Each row is a point on a tangle of strands that fork and nearly touch. The rows are in no order.
Two points are linked if the straight distance between their rows is under 60. Some points are linked to none.
q726: [ 12  27  12  34   8  -9  33  33  32  35  -7  36 -13  46  -7 -19 -22  15
 -24   8  16 -46]
q274: [ 12  -1   1 -15   5  21  -8 -25  -3   1   4 -28  12  -3  42  58   7 -10
  27  16 -45   3]
q583: [ 10  60  17   6 -10  -8   2  -1   4  24 -33 -30  -6  17  19 -31  11 -20
 -33  22   1 -30]
q731: [ -5  37 -13   8 -26  13  -8   7   1  25   7 -30 -11   1  32 -19   3 -27
  -6  25 -24  -4]
q442: [ 15 -12 -21 -56  -6 -15 -17 -40 -15 -16  -5  16   3 -43 -21   1  70   5
 -34 -20   6  13]
q720: [ 15  29  28 -14  -8 -35  -8 -35   1 -26 -24 -26  -4 -13  13 -22  41  -3
 -30  -6   9 -11]
q185: [ 12  29  26   0 -14 -23   8  -1  12  -2  -4 -40   4   3  42  -2   4 -38
  19  23 -22 -25]
q930: [  6  30  17 -17 -36   8  12 -25  19 -42   3   6 -21  -2  30 -10  15 -27
 -33  41  -5 -11]
q723: [  5 -31 -48 -26  53  11   7   3 -15 -13 -12   1  21 -37 -48  26  28  16
 -13  11   7  39]
q133: [ -3  31  21  10  -5 -29 -11  22  -9  36 -28 -43  11   6  17 -38  -1 -44
  13  10  -2 -11]
q587: [ 15  20 -23 -11  37  -5   4 -26   5  10  -5 -42  11 -20  -8  30  52  24
 -15  14 -11  13]
q733: [ 23  32   7  22  37  -9  34   5  12  31   2 -30  -8  25   9  25  26  26
  -1  17 -14 -42]
q55: [-26 -18 -21  11  -7  30 -16  18   1  -1  18  21  -3   4  -2   5 -45   3
   8   2   4  31]
q719: [-20  -5  -7  -2 -34  39  12   8 -18 -20  11  35  -5 -11 -26 -20  -7  12
  -6 -18  13  -6]
q439: [  0  33  21   3 -15 -10  32  -1  -8 -14  -3   7 -21  16 -20 -32  32  23
 -35   8  27 -35]
q324: [ -8   8  16  26  11 -42  -2  15  -7  25  -4 -42   4   5   5 -16   3   3
  22  -2   5  -1]
q678: [ 10 -21   3  -5  -7  -3  -9 -22  -9 -28   2   9   5 -29  -6  16  18   7
  -4   6  -1  21]
q848: [-13 -36  38 -14 -29  -8  -3  -1  29 -30  -9  31  25   8   1 -16 -63 -17
  27 -22  11  10]
q679: [ 12  21  -1 -15  -9   6  16 -18  12 -32  13   3 -11 -19  -4   4  45  15
 -38  27  12  -5]
q485: [  7   0 -13  25   5   2  38  30  45  19  47  31 -12  28   4  24 -14  17
   9  32  -5 -16]
q542: [  2  26 -25 -37 -24  -1 -16 -35  16  -7  12  -6  -2 -37  12   9  51  -2
 -35  22  -7  17]
q839: [  0  14 -19 -50 -28  18  -3 -27   1 -29   9  11  -6 -39  -8   5  55   1
 -48  19   7  11]
q952: [ -9  20 -23  32  23   8  15  36   9  45  19 -13 -15  36  10   5 -18  14
  11  14  -5 -18]
q881: [-28  -5  22   7 -10 -26  -2  29 -13  16 -18   0  13  17 -28 -49 -21  11
  13 -36  35 -10]
q301: [ 11   7  16  25   2   6  22   9  31 -10   5  12   7  15   7  10 -35  10
   4  18   4 -18]
q214: [-25 -20  12  -4  -8 -22 -15  37  23  10  -3   4  21  23  -6 -39 -57 -12
  28 -43  31  12]
q96: [  7 -13 -33   1  49   8  26  13  12   2  26 -15  11  -9 -21  52  15  21
  14  38  -4  14]
q345: [  1   1  34 -21 -41   0   9 -29   6 -62  -5  15 -15 -10  16 -12   6 -31
 -15  22  -1  -7]
q899: [-28 -32 -42   3  27  16 -26  16  -9   2  19   7 -12  -8 -17  22 -19   7
  13  -3   7  48]
q114: [-11 -28  14  -6 -12 -24  -3   1 -31  -5  -4  17   6  -9 -32 -32   8   8
  21 -62  15  -6]
q886: [ 15 -52   4 -35 -23   1 -14 -28 -28 -30   7  46   1 -32 -14  17  27 -10
   2  -8   0  25]
q482: [-17  20  16  13  -9   1  24  33   2  22 -10  21   1  41 -33 -44 -26  29
 -15 -14  38 -30]
q440: [  2 -15 -19  11   9  17  33  22  30   8  48  21  -3  10  -2  44  -9  16
  13  52  -2   6]
q711: [  6 -41  -2  -5  12   4  -9 -20  -2  -6   9  -3  17 -18   7  65   1  -2
  25  25 -16  37]
q980: [  3  -3  35  -9 -21 -19 -13   2   0 -17 -33   3   8 -12   9 -48 -25 -63
   8  -1 -11 -10]
q267: [  0 -41  30 -24 -33 -22 -11  -6 -21 -20 -14  44   4  -6 -10 -44 -25 -45
  29 -52  -3 -14]
q444: [ -8  -4   4   1   4  25  18  -6 -19 -23 -17  23  11 -10 -46  -7   4  38
 -17 -40  28 -14]
q625: [  7 -46  36 -26 -37 -18  -1 -36 -15 -53  -1  45   3 -16  -8   6   5 -18
  15 -21   4   2]
q997: [-22 -65 -29 -10  18 -16 -37  11 -15   1  19  30 -13   1 -21   3 -19   6
  30 -42  15  47]
q226: [ -4 -12  26  -9 -21 -22 -23  13 -18   1 -36  13   7  -8  -2 -64 -22 -56
   9 -28   1  -7]
q833: [-20   8 -22  29  19  -4  21  41  17  42  25   1 -16  38 -15 -10 -15  34
   5   9  15  -7]
q501: [ 29 -18  22   3   6 -30 -31 -28 -10 -12 -27   1   7 -17  15  -7   2 -14
   3 -24 -14  12]
q696: [ 15  10   9   7  -9  35  -3 -20   7 -24  -8   8   2  -8  22  28 -19  -6
 -13  28 -17   3]
q235: [  6 -25  12 -32 -44   0  -8 -28 -39 -24  -7  40 -14 -19 -10 -33  14 -36
   2 -50 -11 -15]
q496: [ -1 -15   6 -14 -31  -9 -27  -1 -39   6 -26  24  -8  -8  -5 -61  -1 -43
   0 -47  -4  -8]
q946: [ 14 -39  -3   7  15  -9 -47 -13 -22   4 -13  17  -1  -5  14  -4 -26 -20
  13 -30 -16  31]
q648: [ -5  13 -11  -9   3  17  23  -5 -20 -12  -5   5  -5 -13 -47  -9  42  40
 -31   1  24  -9]
q160: [-26   2   1  -3 -29  27  20  13 -21  -7   2  26   0   3 -39 -29 -12  15
  -1 -45  25 -24]
q293: [  9 -31  -6 -11   2  10   0 -12  -3 -20   8  13  14 -29  -6  45  10   4
   3  30  -6  33]
q918: [-20 -13  15   9  -3 -28  -1   9 -24   5 -12  -4   8   1 -34 -38   4  22
  11 -43  25  -2]
q353: [-12  -8  -9  18  28  -4  14  27  41  13  23   1  10  32 -13   4 -41  39
  14 -12  23   7]
q43: [  9  25  -6  11  21  26 -20  -8 -12  23 -24 -38   8   3  36  17 -12 -12
   2  -7 -30  -7]
q856: [ 12  20  -4  13  10  20  24  -3   1 -14  -5  14  -5  -1 -27  -3  21  39
 -37  10  19 -16]
q222: [ -1 -50  32 -16 -38   5  -4 -34  -7 -48  -7  48   9 -12  -5  20 -13 -10
  12  -2   4  16]
q105: [ 14  -7 -18   7  17  35  19   2  12 -15  16  21   6 -10 -17  36  -6  23
 -12  40   3  10]
q975: [ -7  23  -8  12  -5   8   0  -4 -18  12 -15 -14  -8  -2 -20 -24  22  23
 -30   3   8   0]
q746: [  9   4  28  14 -13   1  15   0  22 -34  -3  16   9   2  -2  -7 -28   8
   1   4  14 -17]
q961: [ 23  39  11  11  -1  35   8  -5  14   4  -8  -8   0  14  42  21 -22 -21
  -7  27 -27 -31]
q675: [  8  21  40 -14 -19 -42  -3 -22  -2 -31 -30 -18  -5 -11  11 -40  28 -26
 -16 -12  11 -21]
q59: [ 10  -4 -16   6  26  -5  42  18  18  -6  29  12  -2  -7 -39  14  30  38
  -7  36  19  -7]
q901: [ 17  14   1  26   9  -8  37  27  39  25  34  12 -14  32  17  21  -8  10
  14  26 -13 -37]
q783: [-31 -15 -38  16  27  26 -23  23   6   7  17   2 -13  15  -4  22 -50   7
  15  -3   6  34]
q216: [ 16  -1  33 -11 -19 -21 -24 -21   1 -17 -35  -2   3 -13  29 -27 -14 -63
   3   5 -26   0]
q179: [-12   0   7  -8 -38   0 -15  -2 -31  -4 -16  10  -8 -12 -11 -49   5 -20
  -9 -32   1  -6]
q868: [ -7 -11  27   6 -22  -4   8  12  24 -24  -1  20  16   6  -1 -23 -46  -7
  16  -8  15  -5]
q704: [ 14 -34  -1 -12   4  -5 -36 -33 -17  14  -1  -8   4  -5  39  50   0 -28
  29   6 -43  31]
q598: [ 18  13   7  20  31  -7  -1 -11   0   6 -14 -39  13   0  14  23   3  16
   8  -3 -12  -6]
q938: [  8 -31  -4 -32 -41   8 -23 -29 -36 -17  -1  43 -11 -25  -3 -23  20 -24
  -9 -30 -15   8]
q378: [-31  -2 -29  23  32  16 -30  30  -2  23   2 -16 -13  23   4   6 -50   3
  12 -17  10  22]
q373: [-15  -1  -2  11   9 -29   3   3 -20  14  -1 -20  -2  -4 -33 -20  34  32
   0  -7  14  12]
q802: [  1  49 -18 -21 -25  -4  -6 -31  22   7  15 -24 -10 -15  28   4  43  -6
 -29  27 -11  -1]
q167: [-17  -3   9   0  -4 -11   1  44  48  20   9  -4  19  40  -3 -34 -63   3
  18 -25  37   4]
q734: [  2  -1 -27 -46  -6   5  -1 -25 -26  -9  -4   9   0 -41 -36  -4  67  16
 -38 -18  14  10]
q319: [ 10 -15 -47 -13  54  10  24  11   1  -3   6 -16  17 -24 -37  35  28  19
  -7  37   3  28]
q468: [-19   9 -30  11  26 -19 -22  -3 -26  42 -12 -44 -11   1 -13  -8  33  18
 -10  -4  -4  31]
q681: [-14   9 -41  13  43  35 -12  14 -10  29  10 -39 -13  16  15  35 -10   7
  17   4 -22   5]
q178: [  6  49  37   1 -17  -8   9   3  -6   4 -43 -11  -5  18  -2 -52   8 -21
 -40  14  19 -35]
q492: [ -4 -20 -16  -6  18  -8  29  15   2 -16  26   6   7 -22 -49   8  32  35
   3  18  24   9]
q767: [-32 -43 -16  -6  17 -13 -23  22  27  -1  26   4   5  18 -12  10 -48  22
  31 -33  24  43]
q380: [  2  22 -35 -28  -7  -3 -33 -40   8  20   5 -19   6 -28  22  16  41  -8
 -20   5 -25  24]
q37: [  2  30 -34 -26   9   0   4 -21   7   9   3 -21  -1 -23 -19   4  63  26
 -42  25   6   9]
q29: [  3  29  15  27  10  21  -7  21   6  14 -40  -3  14  17   8 -26 -45 -16
 -12  -3  11 -16]
q915: [  0  11 -14  13  13   8 -35  -7 -16  26 -22 -30  -4  -4  24   0  -6 -17
  -3 -14 -23  14]
q394: [  9  23  24  13 -12  -5  -7  -5  -3 -12 -28 -13   1  -4   9 -31  -7 -18
 -12   0   0 -13]
q334: [ 25   5 -21  15  36  -4  51  18  31  11  27  29 -13   8 -32  25  31  36
 -17  41   6 -20]
q920: [ -1 -14 -33  -6  30  24  11   7   4   7  28 -16   6 -11   2  58  10   9
  18  40 -18  23]
q635: [  3  48 -16  12  13  18   9  13  -5  57  -5 -40 -11  31  28   4  13   0
  -8  18 -25 -34]
q99: [  0 -13 -13 -41 -29  18   4 -12 -14 -32  18  22  -1 -41 -19  10  41   1
 -26  14   8  14]
q85: [  8  14  19   3   2 -10   6   5   0  12   7 -50  10   7  43  22   2 -19
  40  10 -31 -25]
q210: [ 16   5   0   6  12  31  32  -1  13 -34   5  39   0  -3 -27  15   2  35
 -31  13  22 -15]
q532: [ -1  12   8  26   5  22  -8  18  13   3 -14   0  12  14  17  -5 -56 -15
   8   4  -1  -7]
q522: [-23 -43 -15   7  15 -18 -35  13   0   3  11  10  -3   6   0   7 -40   1
  32 -32   9  40]
q142: [  9   6   6   4  22  -4  15   3   1  13  18 -47  12  12  32  41  14   9
  42  10 -29 -20]
q567: [-13 -25 -25   5  23  15  20  21  31   5  42  12   9  12  -9  50 -25  23
  27  30   5  23]
q250: [ -7  10  -3  27  11 -20  29  46  44  49  24   7  -7  52  -2 -17 -31  24
   9   3  20 -21]
q963: [ 14  29  13  29   3 -16  42  23  21  22  -1  37 -26  38 -19 -18  13  27
 -34  17  16 -45]
q651: [ -2  30  27  19   0 -11  17  35  15  24 -23   8  11  36 -15 -43 -31   5
  -9   0  32 -32]
q9: [ -4 -30  -1  14  21  -4 -10   1   2 -15  -3   9  16  -6 -20   7 -21  24
  14 -26  12  21]
q62: [  7 -14  23   3 -21  27   2 -25   9 -42  -9  27   7  -7   7  24 -28  -5
  -6  22  -1   9]
q911: [ 22   1  27  -9  -3 -20 -26 -16  -2   4 -34 -21  13  -9  41  -9 -18 -62
  18   0 -34  -2]
q390: [-17  15   4  26   8  -8  -6  40   4  36  -3 -25   4  24  12 -23 -35 -14
  20   1  12  -9]
q89: [ -7   7   8  15  -3 -10  21  44  48  25  13  14  11  44  -3 -31 -46  17
   7  -6  28 -17]
q349: [ 24  34   9  10  31  -4  16 -11   6  14 -11 -47   6  10  21  28  24  20
   0  11 -17 -32]
q265: [  1 -24   7  12   5  -7 -37   1 -16   0 -27  16   6  -3   6 -21 -42 -23
  12 -38  -3  15]
q818: [-30 -22  -4   8   2  -7  -7  24  26  14  35 -14   6  25  23  29 -53  -5
  51   3  -1  22]
q38: [ 11 -14 -38 -25  16 -17 -46 -32 -11  33   7 -21  -4 -20  30  26  36 -14
   5  -9 -37  38]
q243: [ 12 -19 -22   2  32   9 -24 -20 -12   0  -7  -9   7 -24   1  36   7   6
   0  -1 -17  37]
q813: [-11  14  38  -8 -33  -3  38  21  16 -26  -3  27   1  20 -25 -45 -22  -1
   1 -25  37 -52]
q488: [ -8 -32  26  -5 -34  21   1 -16   6 -42  -6  42  15  -3  -2   6 -41  -8
   8   0   4  11]
q240: [-20 -13 -38   9  32  15  10  23   0   4  17   4  -2  -4 -38   6   1  35
   0   6  18  25]
q835: [  0 -67  -6 -11   0   4 -30 -16 -20 -13  -2  51   5 -11 -10  21 -23  -4
  16 -21  -1  41]
q147: [-24   4 -11  22  22 -24  -8  13 -27  33  -9 -33  -8  12 -24 -19  15  29
  -1  -9  12  17]
q134: [-14 -13  19 -27 -49  -2  13 -14 -36 -24  -1  27 -13 -15 -23 -31  12 -31
  11 -58   4 -31]
q22: [  5  13  20  18   0  15   8  24  34   8  -6   4  18  27  27   1 -66 -25
  20  15  -3 -19]
q935: [-22   0  29 -19 -46   7  18   4 -16 -32 -11  26  -3  -5 -20 -44 -14 -35
   9 -42  11 -38]
q827: [  2  31 -15   3 -22   5   0  -4   9  13  19 -27 -13  -6  20  -1  25  -5
 -13  31 -19  -1]
q410: [-11 -10   0  10  18 -17 -15  12  -6  22  16 -42   5   7  32  29 -10 -13
  52  -7 -22   7]
q484: [ 21  31   4   4  -4  27   3 -17  13  -4  -3 -16  -3  -2  32  21   1  -8
 -17  27 -24 -11]
q94: [ -7  41   3  16   7  -8 -11  19 -17  50 -24 -48   3  20  18 -18   2 -16
   0  10  -6 -13]
q645: [ 11  32  -1  -8 -16  11  20   3  13  19  28 -30  -9  19  50  22  20 -16
  17  34 -41 -33]
q61: [ 10 -69 -15 -32  -7   7 -27 -20 -33 -10   7  50   0 -25 -14  27   8  -8
   5  -2  -5  44]
q668: [ -7  -7  14  17   0 -50  -8   3 -14  10  -4 -27   2  -8 -11 -26  24  11
  14 -12   7   7]
q242: [ -7  -6   8  22  15  10 -25  12  -1   2 -26   3  15   5   8 -12 -55  -9
   9 -28   5  13]
q756: [-11  36  12  17 -15  -8   3  12 -20  24 -18 -16 -11  14 -11 -46  12   8
 -27  11  13 -14]
q791: [-18 -13  10  14   6 -20  -4  26   9  18  24 -30  10  19  31  17 -38 -21
  59   0 -12   4]
q103: [ 14 -12  19  20  20 -30 -24 -10 -13  -4 -27 -13  12 -10  -2  -8  -2   6
   8 -27  -1  10]
q927: [ 32 -46  17  -9  -2 -32 -34 -29 -24 -15 -12  27  -1 -14   8 -18   7 -18
  10 -30 -15  13]
q425: [  7  25  12  18 -23   0  19  10  16  -9   8   7 -16   8  12 -24  -5  -5
 -11  29   0 -22]
q541: [  1  56  10  -1  -4  -9  -8   1  -3  44 -32 -54   6  16  32 -21  14 -26
 -14  12 -14 -27]
q157: [ -9 -58   5 -12 -10  13 -23 -11  -4 -23  -2  50  15  -2  -9   8 -45   2
  19 -36   9  31]
q898: [ 15   2   4  -8 -10 -11 -15 -32   0 -13  -1 -16   2 -25  19  17  23  -8
  -7   8 -18  18]
q640: [-11 -33 -39   3  45  13 -28  -3 -17   7   5  -7  -5 -14  -6  40  -4   3
  13  -2 -12  48]
q283: [ -2 -13  35 -10 -24 -33   1  -5 -23 -21 -19   9   5 -10 -24 -42  11  -7
  10 -51  17 -24]
q123: [ 15   3 -33  17  31  33  30  18  21   7  20  25  -3   3 -18  30  -5  31
 -16  34   1  -2]
q709: [  4  10 -23  16  19  39 -16  -7  -9   2 -10  -4  -1 -11   4  16 -10   9
 -18   8 -14  19]
q163: [-13  14  -9  24  -2   5  -9  26  -2  26   6 -26  -5  15  23 -10 -28 -17
  18  11 -11  -1]
q739: [  2  49 -24 -29 -12   3   1 -27  26  21  24 -35  -3  -7  36  29  49  -2
 -12  30 -26 -12]
q872: [  1   2  29 -29 -43   2   9 -29 -10 -62  -5  21 -16 -18   3 -20  22 -23
 -20 -10   8 -17]
q172: [ 23  34  13  16 -14   9  25   3  26 -10   5  13 -21  14  26   2  -2 -14
 -22  40  -9 -31]
q713: [  0  16  38 -12 -28   5  25 -14  -6 -59 -14  14 -15   2  -2 -31   6 -15
 -20 -14  24 -38]
q341: [-15 -25  -3  -4  -2  21  13  15  31 -15  23  29  20  13 -25   1 -45  38
   9 -27  30  13]
q140: [ 14 -50  13 -14 -15 -21 -20 -16 -33 -16  -7  44   1  -9  -8 -29 -10 -17
  20 -53  -2   2]
q419: [ 11  45  40   7  -8 -13  26  20  13   2 -33   5 -12  29   0 -50  -5 -24
 -29  25  23 -52]
q68: [ 25  42  18  27  29 -16  34  18  11  45 -12 -18 -10  46  12  13  15  18
 -10  16 -10 -58]
q573: [  1   3  39 -18 -31 -31  -1 -14 -21 -31 -27   4  -4 -13  -8 -49  21 -28
  -6 -33  10 -26]
q842: [ -4 -58 -28  -5  17 -16 -44   0 -31   9  15  25 -20  -7  -5   1  -9  -7
  21 -26  -3  43]
q75: [  3 -15 -19 -23 -31  25 -27 -23 -29 -14  -7  29  -8 -29  -4 -13  18 -11
 -24 -16 -14  22]
q173: [  1  40 -13  -8   6 -19 -15 -26   0  31 -12 -49   1  -7  13  -1  46  12
 -17   1 -13   3]
q78: [ 15 -52  -6  -4   5  -2 -45 -28 -22   7  -8  22  -4  -6  26  29 -17 -26
  17  -3 -29  40]
q238: [  1 -27  11  11   6 -23 -17  -9  -6   1   7 -22   9  -3  24  26 -12 -17
  42   0 -22  22]
q921: [  7  -5 -27  -9  16   2  -5 -15 -11  -3  -4  -9   4 -32 -25   6  41  19
 -21   4   2  25]
q225: [-10   7  -5  -1 -24  10 -10  -6 -24  -5  -9   3  -8 -16 -13 -33  19   4
 -21 -15   4   4]
q799: [-20 -28  -4   4   9   0  10  16  34   8  44  -5  14  25  11  49 -43  15
  47  15   2  23]
q743: [ -6 -22  40 -29 -44   5  17 -27 -14 -64  -3  38  -6 -16  -9  -7   3 -27
   3 -26   8 -20]
q471: [ -1 -40  12 -34 -24  -3  22  -7 -10 -47  25  29   8 -34 -28  24  29   8
   5  15  21  13]
q752: [ -5 -45 -40 -13   9   8 -40  -8 -34   6   8  25 -13 -20  -9   5   5  -7
  -2 -16  -8  47]
q230: [ 20  16  10 -22   3 -34 -13 -46  10 -25 -15 -23   3 -26  10   8  52   5
 -27  -6   3   3]
q982: [ 12  18  -7 -12  12  28 -19 -19 -10  14 -12 -42  13   1  50  40   4 -11
  15  -7 -46  -9]
q953: [ 23  -4  -4 -33   0 -26 -28 -50  -3 -15 -14   0   2 -35  -1   0  56   4
 -27 -21  -5  15]
q130: [-17  16 -35  27  26  25  -2  25  -3  32  14 -20 -16  18   2  10 -17  14
   2  13  -5   8]
q647: [  0 -50  -1  -1  17 -11 -22 -18 -11   7  10  -7   8  -4  25  60  -9 -14
  41   7 -25  39]
q499: [  6  34  -1 -19 -16   9   1 -21  14  12  16 -40  -1   2  51  24  26 -15
   4  25 -39 -19]
q197: [  1  -5  10   2   3  27  24  -3   5 -39  -1  32  13  -7 -37   6  -7  40
 -11 -21  28 -14]
q864: [  8   2  11 -23  -9   6  21 -22  -6 -54   3  13  -6 -27 -19   7  41  16
 -30   5  22  -7]
q493: [  4  27  18  25  -9  -9  20  25  14   9  -4   3  -5  22   0 -27 -15   3
  -9  15  14 -29]
q491: [  1  33 -22  27  28  22  19  31  -2  59   5 -17 -21  43  19  14  -1  11
  -2  15 -21 -35]
q129: [  9  -2 -15  -9  22  25   7  -9   2   7  18 -27  12  -5  24  62  13   5
  21  23 -33   6]
q575: [  4   0  13 -14  -5  15  18 -21 -23 -43 -12  17   1 -23 -35  -2  30  22
 -24 -30  25 -17]
q337: [-15  14  43 -14 -35  -5  29  13  -2 -33 -20  18   1   7 -21 -53 -16 -28
  -2 -23  28 -49]
q657: [-26  -9 -16  10 -20  32  -1  22  -2 -11  16  31   0   1 -15 -17 -34  12
   1  -7  13  12]
q417: [-14  18 -48   5  24  25 -18   2 -15  35   5 -39 -16   1  11  20  16   2
  -3  10 -21  23]
q111: [ 10   3   4  23  42 -14  -8 -11 -10   5 -28 -29  12  -4 -15   9   7  29
  -1 -19   3   7]
q873: [ -6  34  25  18 -12 -30   1  25  -8  32 -22 -27   3  19  -2 -45   2 -13
  -4  12  16 -19]
q859: [ 11 -12 -35 -22   5 -14 -33 -29 -12  18   4 -12  -1 -30   7  11  40  -5
 -10  -6 -21  39]
q914: [ 24  34  15  36  19  -7  30  30  24  41  -9   9 -10  44  15   0 -12   2
 -12  16  -5 -53]
q870: [-28  17  14   1 -24  13  27  22 -16  10 -10  21   1  24 -45 -40 -17  22
  -8 -41  37 -36]
q962: [ -2 -19 -34  -4  37  15  -1  -2 -22  -7 -11   3   7 -26 -43   7  26  31
 -16  -8  11  29]
q770: [-33   8 -13  26  16   3 -16  38   2  33  -7 -11  -4  30  -6 -22 -45   7
   7 -17  24   6]
q748: [-17 -20  -4  18  -7 -14 -16  12  -6   1  12  -6  -1  -7   0 -11 -13  -3
  19  -5  -2  25]
q306: [ -4 -11   6   8   0   1  23  20  49  -6  29  24  14  25 -13   0 -36  38
  11   0  25  -1]
q745: [-10  30 -20   4  18 -15 -23  -9 -20  48 -16 -58  -1   4  11  -3  29   7
  -9  -5 -16  11]
q303: [ 16  19  28 -27 -19 -14  -8 -47  20 -25  -8 -26   4  -6  54  26  15 -35
  -3  23 -29  -7]
q983: [ 22   0 -16  23  28   2  47  21  46  19  32  43 -13  22  -7  38   2  30
  -7  29  -5 -23]
q762: [-15 -37   9  -8 -10  19  -2   1  13 -28   6  35  24   4 -20   4 -47  22
  13 -37  19  19]
q456: [ 22  20  22  -2   4 -12 -24 -23  -1   3 -34 -34  14  -8  41   3  -4 -36
   0  -7 -28  -7]
q806: [-22  -7 -32  14  11  12 -10  16 -19   7   9  -3 -11  -8 -24 -12   5  20
  -2  -3  10  27]
q824: [-20  -3  25   4  -1 -28 -10  36   7  15 -28   0  24  20 -17 -50 -41 -12
  19 -38  38  -2]
q569: [-19  -2 -41   8  11  11 -13  10 -12  18  18 -21 -14 -13  -7   6  19   7
  -3  12  -8  34]
q849: [ -2 -41  32  -8 -27 -15 -17  -4  -2 -24 -14  35  13  -2  -1 -28 -43 -29
  26 -31  -2   6]
q428: [-17  11 -16  14 -18   4 -23  18 -14  24   2 -21 -13  -2  20 -25  -9 -26
   1  10 -16  15]
q360: [ 18  25  16  -8 -10 -18 -16 -33   9  -7 -13 -33   4 -14  35   4  20 -20
  -9   7 -21  -3]
q908: [ 13   9 -26   2  31  29 -18 -21  -6  10 -11 -26   9 -17  12  36   8   8
 -13   3 -26  21]
q332: [ 10  18  15  11 -13  -3  28  13  22   8  28 -17  -8  20  39  19  -3 -16
  27  39 -25 -31]
q69: [ -1 -13 -11   1 -10  22  10   2   5 -20  24  19   2 -12  -8  24  -4   9
  -3  33   2  18]
q299: [ 14  18  19  18   1 -11  35  33  31  28  25  -6  -4  35  35  15 -15 -14
  35  28 -21 -50]
q937: [ 16  12  -2  25  16  21  18   6  20   0  12   3   3  11  14  26 -18  15
   3  24  -7 -12]
q397: [-20 -24  -5  10  17 -14  -7  23  34   2  22  -8  12  18  -5   5 -43  27
  31 -20  22  24]
q502: [  9 -35  -8 -62 -35   0  -7 -32 -26 -31  12  36  -2 -43 -15  15  56 -16
 -20  -3   3  17]
q315: [-32 -29 -58  -7  49  14  10  32   3   1  22   5   1  -1 -53  16  -4  28
   8   4  27  39]
q677: [ 13  42 -10  -7  -6  13  21 -16  10  -4   5   3 -21  -2  -5  -6  48  23
 -54  30   8 -18]
q512: [  7  22  13  18  -5 -13  41  12   9  -3  13  18 -25  20 -26 -21  29  31
 -27  21  23 -34]
q424: [ 12   7 -27 -10  11  -4 -50 -30 -14  33 -16 -26  -2 -13  36   8  15 -20
  -5 -19 -37  24]
q361: [  0 -37  21 -35 -36  -3  10 -29  -6 -52  14  31   3 -31  -7  30  30 -10
  -4  29  10  19]
q652: [ 18  21  19  17   1  30  15   9  23   1  -4   4   7  26  41  23 -46 -22
  10  26 -23 -32]
q158: [-14 -18 -43   3  20  12 -44  -1 -33  21  -6   1 -21 -14  -8  -8   9  -1
 -12 -19  -7  42]
q971: [ -8  26  34   3 -27 -11  40  14  -2 -15  -8  14 -13  23 -23 -44   7   9
 -18  -7  35 -51]
q370: [ 16  20  34  -4 -15  -2   6 -19  16 -20  -3 -27   3   3  47  19  -4 -36
  13  33 -27 -22]
q777: [-10   3 -27 -33   1   7  22  -5 -24  -8   0   1  -1 -30 -56  -7  67  29
 -32  -1  21   6]
q30: [ 22  43   7   8  -8  15  21 -13  20 -17   0   9 -23   8  16  -1  21   3
 -47  31   1 -30]
q699: [ -9 -31   0 -21 -11 -10  30  12  -2 -35  37  22  11 -27 -41  12  28  25
  14  10  25   5]
q245: [ 19  12 -24  23  34  40  23  11  20  18  19  11  -5  18  11  46 -16  19
   0  26 -19 -16]
q604: [-24   6   1  24  18 -32 -17  30 -11  36  -5 -41  -3  18   7 -15 -18  -8
  28 -12   6   9]

A fork is a point with three links, a tip a point with one. Leave the first point through the second and follow the links. Name the first fork or tip that comes.
q306 / q353 | q158
q96 / q920 | q542
q197 / q444 | q783
q485 / q901 | q802
q648 / q777 | q952
q225 / q179 | q360
q267 / q140 | q75
q440 / q567 | q647

A fork is a point with three links. Follow the links from the first point to the second and name the forks in between, in order.
q677 / q604 | q783 > q390
q657 / q499 | q783 > q390 > q802
q173 / q657 | q390 > q783
q681 / q214 | q952
q598 / q185 | q293 > q360
q734 / q378 | q783
q306 / q468 | q542 > q802 > q390
q345 / q265 | q872 > q532
q668 / q723 | q390 > q802 > q542

Name the points in between on the shortest way along the links from the first point to the second, in order.
q293 / q471 | q711 > q647 > q238 > q410 > q791 > q818 > q799 > q567 > q440 > q485 > q983 > q334 > q59 > q492 > q699
q856 / q114 | q648 > q777 > q734 > q442 > q953 > q230 > q720 > q675 > q573 > q283
q839 / q762 | q99 > q502 > q886 > q61 > q835 > q157
q864 / q55 | q679 > q677 > q30 > q172 > q425 > q493 > q651 > q482 > q870 > q160 > q719 > q657
